A landscape with many peaks, sampled at points; each row gives a point and its height.
A climber steps from a point to the highest of its 2 nearest points, and stops where none of them is higher. Distance is the straight distance between rows; heights are no part of it.
<155>: [-35  -4  16  12 -22  25 -22  25 -29  23  -3  41 -10 -45  32 -19  33  14
 -10 -14  -5]  height 40.7
<535>: [ 32 -36 -24  -5   2  13  55   3  -2  18  -2 -23  14  33  13   0 -25  -8
 -18 -17  -5]  height 7.6
<365>: [-31  12  40  54 -42  22 -44  10 -26  22 -24   8 -28   2  16 -11  38  42
 -28   5  -3]  height 69.5
<409>: [  3  27 -36 -21   3   9  31 -14  -8  18  32   1  10 -39 -21  -3  -8  21
  -1   4  -6]  height 57.8
<632>: [-57  -8  58   5 -47  21   7  27 -11  56 -25  28  -4 -66  11 -13  56  44
 -22  -5   5]  height 22.0
<1057>: [ 22   6  17  15   5  15  12  14  15  16  11  -3   7 -19  12  14  -4  -1
   9   3  16]  height 30.6
<417>: [-19   2   4 -35  15  20   0  18  -5 -15  31  -3  30   9  12   3 -22 -10
  -8  -5  -7]  height 42.3
<492>: [ -7   9   6  20  11  -8 -24 -12  14 -10  18   2  31 -28  -2   5  28  45
 -26  -1  -6]  height 35.2
<488>: [  7 -14  14  35   7   2 -33 -25   9 -47 -13   4  10 -25  -4  -7  19  20
 -29  31  -4]  height 32.8
<546>: [ 30 -27 -17  -5   1  35  12  -5  -7 -35 -15 -24  10   1 -35 -27   6   9
  -2   6  13]  height 32.7
<689>: [ -4  11  20 -22  -8  37  -9  29 -13  25  11  40  -6 -43  11 -30  45  -8
  32 -14  46]  height 36.7
<236>: [-14  10  16  55  -1 -24 -14 -24  -7 -28 -13 -11 -27  66 -37  17 -34   7
  -4  30 -40]  height 16.6
<41>: [ 23  -5  20   8 -17  -1  38 -15  25  -9  11 -32 -34  30 -11  32 -43  12
  18   7  -7]  height 21.7
<648>: [-10  38  29   6 -14  -6  14  -5  -5  20  12  -5  14 -36  16  -1  41  38
 -10  -9  10]  height 39.6
<482>: [-21   3 -15  -7  -3  41 -43  -6  19  13   7  31  52 -38  27 -15   9  -2
   0  35  13]  height 42.5
<1006>: [ 19 -27 -31 -38  14 -24  -3 -24   1 -18 -12  11  38  21 -21  27 -32 -27
  25  12 -15]  height 50.3
<399>: [  6 -37 -22  19  33 -30  -3 -20  20 -45 -25 -19   3   0 -29  -7 -29 -54
  30  28  -5]  height 37.7
<123>: [ -8   5  13  24  -1 -30 -43 -16 -31 -16  -1 -20   3  41 -17   6 -32   1
 -14  -4 -34]  height 18.8
<56>: [-39  45  57  41 -37 -20   7   3  -7  40  -7  17   4 -37  36  -4  36  42
  -1  -7   6]  height 46.4
<1024>: [  3  -5  -4 -24   1   1  59  24   0  20  13 -28  -1  10  10   2  -1   8
 -19 -44  -6]  height 10.1
<1017>: [ 18  -3 -44  -4   6  -8  30 -17   2 -35  -7 -15 -18  10  -5  17  -1  29
  -3   8 -27]  height 55.7
<1054>: [  1  29  58  13   1 -41  20   7 -14  30  20  -4 -23  17  -4  13  41  24
 -15 -23   3]  height 25.2
<355>: [-20  54 -18 -54  -5  23  -1   8  22  29  19  20  45 -39 -16 -36  32   0
 -16  -1  41]  height 32.0
<874>: [ 22   9 -60 -38  22 -17  16 -17  27 -33   0  -6   0 -16 -11  -8   0 -18
 -20   3   6]  height 36.2
<141>: [ 18  -6  23 -29 -16 -68  30 -32  21  27  42 -25 -37  40   4   6   1  -1
 -28 -36   0]  height 44.0
<867>: [ 11 -38 -36 -13  11 -20  19 -34  15 -18  -2 -10 -26  38  34  -1 -33 -53
  29  24  -7]  height 14.6
<336>: [ 18 -17  -9   5   3  20  14   9 -29  17  13  36  18 -24  -1 -11 -26 -22
 -21   7 -11]  height 38.8
<317>: [-30  11  31  -4 -11  28 -23  45  23   2   6   6  17 -40  25  10  20  24
 -10  -8  15]  height 64.0
<654>: [-27   6  45  -3 -43  27  -7  43 -30  44 -32  18 -15 -45  27 -20  48  15
   2 -20  27]  height 30.1
<753>: [ 10  -2  24  11  23 -20  11  -3  -9  -3  17  -6 -23  30  10  16  31  12
 -31   1   0]  height 21.3
<525>: [ 41 -38 -23 -12  16 -29  40 -25  32 -11  13 -16 -39  21  -5   3  -6 -16
 -18  -5   4]  height 16.7
<595>: [-23 -31  26  -1 -25  39 -49   7 -24 -15   5  27  33 -27 -15 -10  11  25
  -5  -9  -5]  height 53.0
<929>: [  0   8  38  47 -20  10   7  34 -14   7 -31  -9 -41  58 -22  23 -17  11
 -25   7 -24]  height 0.4
<192>: [-30   3 -21 -22  18  27 -21  11  30  47  15  44  51 -36  16 -11  51   1
  -6  24  28]  height 39.1
<517>: [ -8 -32 -13  28  20 -47  -2 -15   4 -29 -25 -26 -33  52 -24  11 -63 -34
  -5  -1 -53]  height 32.9
<65>: [  6  -9   9  29   0  -6   8  12 -40  32   7 -23 -27  55  -3  -4  -8   1
  -6 -26 -13]  height 5.5
<541>: [-22   6 -54   3  16  19 -35  -8   7  -8  -8  -3  25 -27  23  -6   4   4
  -2  25  -9]  height 40.5
<868>: [ -5   4 -16  19   0   4 -26  10  19  14   1  46  31 -45  39  14  27  18
  23 -16  11]  height 28.5
<310>: [ 34 -16   1 -13  18 -22  46  -7  32  41  31 -19 -33  16   1  16  18 -12
  -9   6  19]  height 20.4
<598>: [ 18  -2  -9 -34  -9 -47  64 -30  11  41  54  -6  -1   4  -3  -8  -3   3
 -12 -37  -1]  height 54.6
<1013>: [-11  13 -10 -18  31 -12  -9  21  -1  26  24  -8   5  14  41  12  15 -15
  22 -28  12]  height 20.9
<16>: [-16 -12   4 -25 -35  46 -57   0   7 -36 -20  26  25 -44 -16 -22  -2   1
   2  13  17]  height 48.4
<18>: [-33   6  14   2   9  10 -16  15  27  41  15  49  15 -68  21  -5  62  22
  18   2  27]  height 33.8
<571>: [ 41 -16 -30  -1  23 -11 -15   5 -14  17  -1   5 -16 -10  -2 -10  -4 -39
  15  -4  23]  height 62.8
<846>: [ 12  25  26 -32 -40  24   9   0 -27  29  -2  17  36 -19  13  -1   4  -7
  -6   3  22]  height 28.6
<486>: [ 14  27   3 -41  -1  -5  52   2  11  44  24  27  17 -23  -5  14  22   9
  32  -5  23]  height 55.6
<85>: [  1 -15   1  18   0  52  -9   6 -14  -7  -6 -12 -12 -15 -11 -21  25  24
   5  21  14]  height 36.4
<158>: [ -6 -26 -21  16  -2   9 -53   2   9 -61 -31  29  30 -21  -4  -8  -3   5
  18 -20  -7]  height 49.9
<103>: [ 26  -6  -2 -59  13  15   3  10  12   2  16  -1  23  12 -30  -7   7 -28
   7  -1  39]  height 13.6
<894>: [  9   0   8   3  31   1 -16   0  21 -24   9 -36 -25  19  -1  19  16   5
  -2  27  13]  height 18.1
<352>: [ 15 -30  32  24  -2  28   1   8 -36  -1   6  37  13   6  -9   4 -17   2
  10   2 -19]  height 48.2
<721>: [ 21 -29 -32 -14  22  12   9  15  20  10 -10 -24  26  21  -6  14 -16  -7
  17 -15   2]  height 6.1
<254>: [ -8 -33   3  33  15 -15 -14 -10 -21 -57 -34  -8 -13  29 -42 -17 -42 -22
  10  -7 -38]  height 42.7
<738>: [ 15  10  28  12 -31  11  11  -6 -46  37 -13  -3  18  -1  25   5   7   2
 -29   5  -3]  height 31.2
<561>: [-14   3  -2  -9  23 -29   4   7   8   4  35 -23 -40  42  24  10 -11 -11
  15 -27  -7]  height 14.9
<927>: [  5 -24  18  -5  -2  14 -27   7 -10 -32 -25  17  14  -9 -15  20 -28 -10
  13  22 -23]  height 60.8
<653>: [ 15  -9 -13 -30   0  49 -19  10  12 -31 -22  46  17 -36 -29 -28  -6 -33
  12  20  30]  height 46.3
<434>: [ 18   1   9  23 -16   3 -20  -7 -19  -9 -33  -5   2  17  28  10  -2  -6
 -22  17  -8]  height 34.9
<677>: [-10  17   2 -25  10  13 -12  11   8   7  26  15  33 -48 -18 -23  27  16
 -31  -2  17]  height 33.0
<890>: [ 17  22 -32 -22  11   5  -9  13  18 -32   0  -7 -14 -31 -14   4  -2   1
  10  -5  12]  height 37.8
<305>: [ 28 -39 -24  25  -4 -33  26 -34  11  -2 -13 -45 -45  57  -9  -9 -24  -9
 -24  -8 -20]  height 13.0
<328>: [-17  -3  -6   0  14  16  -8  39 -29  25  11   8  -7 -12  27  -9  17   1
   4 -25  -4]  height 29.4
<522>: [-38  32  32  39 -29   4 -19  16 -22  11  15  30 -27 -46   9  -8  -2  31
 -11 -20 -19]  height 45.5
<811>: [-18  37   5  64  -1   3  -7   5  -9   0   3 -10 -37  17   2   1   4  37
 -25   8 -25]  height 12.4
<169>: [ -4 -11 -27 -16  16  18  15 -23   7 -52   4 -13  27  -7 -19 -22 -45 -26
  -3  25  -6]  height 33.1
<17>: [ 17  -8  -6  19 -23 -34  27 -21 -11  30   6 -20 -50  62  13   7 -29 -13
  -6 -33 -18]  height 9.3
<869>: [  5 -12 -17 -61  14   1  26   9  -2  40  32 -25  16  24 -10  -7  14  -8
  -2 -21  13]  height 12.5
<151>: [ -2 -11 -33 -60  20   4   6  -3  -4  -8  18  32  31  17  -9   2 -22 -34
   1  17 -16]  height 47.3
<208>: [  7  17 -32  -1   4 -15  33  -5 -19   4   8   5 -30  13  10  16  19  27
   6 -25 -22]  height 47.6
<863>: [  8   6 -26 -45  -1  19 -27 -13   0   5  -4  28  48 -10  -5   4  -5 -14
   4  35  14]  height 45.2
<441>: [ 22 -15 -10   3  -6  -8  34 -33  -2 -59 -40 -15 -30  18 -16   4 -26 -12
 -12  22 -17]  height 62.5
<64>: [ 14   4  34  53  -5   5   9  28 -20  38  -9   5 -43  20 -16   5   8  12
  -7 -15  -3]  height 2.3
<979>: [ 15  -3  -5 -12 -10  55  -9   4 -12  -3   2  30  10 -21  13 -30  13 -10
  23  11  36]  height 42.6
<267>: [-13  20   1 -12   3 -10  49  12 -19  68   5  19  31 -18  27   1  22   8
  13  -8  -3]  height 42.4
<888>: [  4  19 -17  -1   5  -6 -18   3 -15 -12   4  -6 -31 -15 -12  -2  33  29
   4 -21   2]  height 40.8
<530>: [ 23  -2  -4  37  -1 -27 -21  -9 -18 -37 -35   4 -38  37  -2   2  -3 -17
 -11   4  -7]  height 38.7
<772>: [ 26   6  30  10  -9  -3  32  -8  31  31  14 -41  -5  16   0  32  -8   7
  11   9  22]  height 25.3
<611>: [ 23 -12 -21 -75   7  -1  17 -11  41 -19  10 -17  -3  32 -13   4 -19 -43
  21  10  33]  height 14.3
<639>: [ -8 -25   0  28   0   2 -22  -8 -11 -83 -49  -1  13  -6 -22 -18 -11   2
   0   2 -25]  height 46.8
<557>: [ 21 -42 -28 -18  12 -16   6 -14  30  -8 -34 -58  -2  39 -20  19 -17 -15
  17   8  -2]  height 4.9
<438>: [-18  -3  28  33 -28  18 -49  -4 -28 -22 -20   7   3  10 -13  -8  13  36
 -21  -4 -15]  height 54.5
<1027>: [ -5   4   3 -19   0 -26 -20 -15  13 -19  17 -40 -33  45  13  27 -35 -22
  27  15  -4]  height 12.9
<469>: [ 15   9  21   3  -7 -24  48   3 -17  58   4   5 -14  19  22  26  28  14
  16  -9   3]  height 31.3
<714>: [-13 -31 -17  12   0 -30  17 -43   0 -49 -23 -21 -33  57  20 -10 -54 -42
  19   8 -31]  height 21.9
<645>: [ 26 -11  -4  28  21 -11 -33  -1  11 -33 -19 -14  -7 -12  -2  -2 -22 -42
  15   7  14]  height 46.5
<401>: [  1 -20 -17  -8   8   2 -20 -17   1 -53 -30  18  39  -6 -32   2 -30 -14
  49   8 -11]  height 54.1
<814>: [-10  25  24  20 -14 -28 -29  -4 -35   6  14 -15   3  15  -8   5  -4  29
 -11 -39 -19]  height 20.6
<776>: [  6 -24   7 -12   0  -5   3  -8   8 -34  15 -25  26  26  -1  -3 -55 -24
  -5 -11  -8]  height 36.5
<842>: [-41  53  54  60 -49 -10 -22  18 -19  23  -9  12 -15  -3   9 -13  16  40
 -19 -33 -11]  height 54.4
<120>: [  7 -15 -55 -32  33 -18  14 -22  29 -57 -34  -1   6 -11 -30 -19  -9 -55
  18  26  11]  height 34.7
<652>: [-23  38  17  60   5 -31 -26   4   7  -7   1   1 -52  54 -32  19  -3  19
 -20  20 -22]  height 14.5
<1047>: [-22  28  24  -9  -1  19  -5  42  16  45  20   9  43 -46  23  -7  -2 -15
   4 -10  22]  height 45.1
<949>: [ -2 -28 -49  26  25  -3 -15 -17  -1 -29 -28  -1   7   4  10  12   4  12
   8  22 -29]  height 47.4
<619>: [  2  40 -23 -13   3  11  13  23  34  30   5  23  31 -33  31  16  -7 -16
   9   6  19]  height 37.1
<785>: [-26  52  33  37  -7 -34 -12  13 -24  34   7 -14 -19  43  -6  10  27  40
   1 -32  -7]  height 22.5
<270>: [-33  44  30   5 -30   0  20  42  -3  57  -8   2  15 -64  24   4  -1  12
   5 -13   3]  height 35.0
<258>: [-23  -6 -22 -10   6  26 -20 -15  14 -61 -24 -17  17 -33 -24 -29 -19  -7
  11  48   0]  height 31.6
<116>: [  2  23 -22 -38  11 -12  47 -17  21  13  50   7  -6  -8   8   1  -7  -3
   5   2  11]  height 68.1
<1071>: [  1  -1  -4 -33  31  -6 -10  -8  44 -28  12 -31 -10  15   3  19 -16 -29
  24  32  25]  height 15.8

For each start below, name the point where the climber stops.
<85> => <365>
<1024> => <1054>
<811> => <1054>
<867> => <927>
<169> => <927>
<689> => <365>
